Each row is a point on a landscape with many peaks, with its height.
From any point a climber steps to the highest of the 6 points nearest to it. It stops when none of these is higher. Distance is the straight distance between rows; heights are no part of it.
z968: [134 169 103 195 131 102 117 151 151]  h=80.5
z416: [147  66 158 101 112 146 128 149 104]  h=53.8
z265: [124 168  92 138  99 133  98 153 163]  h=83.6
z721: [186  95 166 147 120 150 147 201  76]  h=49.8
z80: [135  46 171 163 131 106 155 120 121]  h=44.8
z165: [ 96 200 118 101 130 133 140 106 119]  h=77.9
z167: [126 141  99  75 153 140 146  91 142]  h=79.3
z778: [145 118 114 123  92 153  80 177 137]  h=77.0
z740: [120 103 161 169 138  87 174 101 131]  h=5.6
z808: [ 96 165 159 130 154 108 171  86 105]  h=68.5
z326: [119  64 163 145 137  93 177  86 127]  h=27.1
z115: [119 175 128 153 117 111 135 125 144]  h=78.8
z892: [133 144 135 187 134  97 136 131 145]  h=49.6
z570: [ 50 191 131 105 174 156  76 100  79]  h=78.9
z287: [119 186  90 151 109 121 110 149 164]  h=86.8
z902: [ 90 213  96  82 137 151 121 114 121]  h=57.5
z886: [127 141  93  75 130 141 127 101 150]  h=64.3
z965: [122 164  86  71 144 143 135  97 146]  h=66.7
z755: [170  66 172 182 141 127 134 175  90]  h=51.9
z314: [143 139 106 166 109 122  99 156 158]  h=78.4
z827: [128  86 148 128 132  99 162  96 132]  h=43.2
z781: [167 106 126 190 134 125  96 172 116]  h=62.5
z446: [104 210 108 143 116 122 122 136 142]  h=81.0
z701: [113 181 100  61 188 158 144  96 125]  h=74.2
z284: [144  72 125  79 148 132 139  94 137]  h=76.9
z786: [113 169 103  80 152 139 145  91 130]  h=79.0
z234: [100 198  92  59 172 163 128 105 124]  h=61.8
z866: [138 118 118 139 103 132 101 149 150]  h=83.3
z309: [113 176  69 102  90 144  94 140 163]  h=84.8
z289: [ 76 206 116  78 171 164 104 110  91]  h=88.5
z489: [186  82 165 184 149 134 136 186  70]  h=50.2
z114: [126 106 141 137 128  98 157  99 142]  h=37.4
z754: [121 140 115  83 164 129 163  82 131]  h=82.0
z452: [128 114 121 112 123 114 142  97 144]  h=64.2
z764: [140 124 108 146 102 139  92 160 150]  h=85.3
z205: [156  54 179 123 120 145 146 162  84]  h=53.2
z663: [108 174 120  86 157 132 154  93 118]  h=80.7
z58: [156  99 135 170 119 131 100 171 126]  h=64.8
z170: [125  97 138 118 137 109 162  88 133]  h=55.4
z846: [135 155 114 176 116 113 117 146 152]  h=84.4
z537: [ 72 224 120 113 131 148 105 129 101]  h=69.8
z429: [135  94 147 156 120 111 126 129 141]  h=31.6
z465: [ 84 183 149 104 166 129 146  92  89]  h=80.0
z189: [130 120 148 173 129  90 155 115 142]  h=20.1
z143: [ 94 196 112  73 171 156 136 101 110]  h=78.0
z738: [143 129 115 170 114 122  99 160 150]  h=74.3
z368: [122 110 127 108 131 113 156  86 135]  h=57.1
z909: [144  66 165 172 130 111 132 143 120]  h=84.6
z222: [143  46 152  90 126 137 137 116 113]  h=63.1
z824: [ 72 200 129  95 165 153 116 100  88]  h=81.3
z625: [133  70 158 162 128  99 152 114 131]  h=35.0
z852: [120 167 109 140 108 119 121 130 154]  h=89.1
z408: [139 104 128 148 108 117 112 141 145]  h=56.0
z294: [130 132  96  97 104 137 106 118 160]  h=59.1
z699: [131 131  97 122  90 146  88 159 157]  h=87.5
z929: [151  99 138 190 134 109 116 151 133]  h=53.1
z212: [ 96 220  91 130 108 134 112 140 143]  h=73.5
z515: [139 102 116 100 104 142 102 129 140]  h=47.8
z262: [166  77 169 129 113 148 132 173  94]  h=49.9
z123: [181 103 162 134 114 158 132 201  85]  h=49.7
z195: [170  91 134 210 151 115 109 162 106]  h=60.4
z301: [135 106 108  73 155 136 146  84 148]  h=79.8
z483: [138  60 146 103 126 127 131 112 122]  h=64.5
z285: [135  83 151 152 121 103 144 113 135]  h=25.8
z325: [120 157 123 125 124 112 144 108 141]  h=90.9
z190: [118 166  94  83 126 139 131  99 147]  h=67.4
z192: [124 143  93 111  96 137 102 136 162]  h=73.7
z357: [139  72 162 198 139  92 144 131 125]  h=44.5
z501: [138  70 126  90 132 135 125 108 131]  h=71.2
z157: [ 65 205 144 121 148 140 109 113  89]  h=79.7
z453: [129 138 126 157 116 106 130 126 153]  h=61.0
z912: [124 139  83  95  92 150  91 140 159]  h=66.5
z450: [130 178  99 171 117 114 116 151 156]  h=84.2
z454: [175  92 159 165 128 143 115 189  87]  h=49.3
z107: [105 195  77 107  99 136 106 136 158]  h=70.2
z22: [ 92 178 156 138 143 117 158 102 103]  h=74.8
z882: [143  24 164  87 142 141 151 112 100]  h=60.5
z384: [120 143 136 129 126 102 156  99 138]  h=69.7
z729: [153  54 177 153 120 124 139 159  97]  h=50.3
z186: [149 103 126 120  95 157  91 171 123]  h=69.4
z745: [ 90 200 143 133 139 124 139 106 109]  h=78.5
z807: [ 96 237  84 160 115 129 109 164 140]  h=73.2
z329: [133  58 134  99 144 119 157  88 127]  h=72.5
z752: [133  49 152 118 130 120 150 102 126]  h=64.6
z926: [115 178  74  79 115 147 114 115 155]  h=40.4
z901: [117 172  99 123 104 128 117 131 159]  h=80.9
z865: [139  94 129 115 103 131 107 135 137]  h=52.4
z659: [168  77 180 130 116 150 145 182  80]  h=51.0
z988: [145  76 149 143 113 126 116 149 128]  h=47.0
z950: [157  83 151 181 127 129 113 164 120]  h=89.8
z771: [148  47 170 108 119 139 139 137  98]  h=57.8
z687: [107 158 136 102 156 121 166  86 114]  h=80.1
z923: [154 112 124 196 138 109 105 157 133]  h=56.7
z864: [134  78 138 113 121 121 128 113 135]  h=53.9
z947: [121 153 107 111 113 123 127 114 151]  h=73.8

Where does a climber stop that starts at each point below?
z262: z754
z968: z852
z107: z852
z80: z950
z738: z699
z864: z754
z408: z699
z701: z754
z205: z754

Call two points neighbours if one is among the 6 nearest of the other. Go from one point of each pair to the other, from neighbour to neighbour, staying as high as possible. Name the lowest point that can't be avoided.
z846, z309: z265
z309, z950: z58
z289, z754: z465
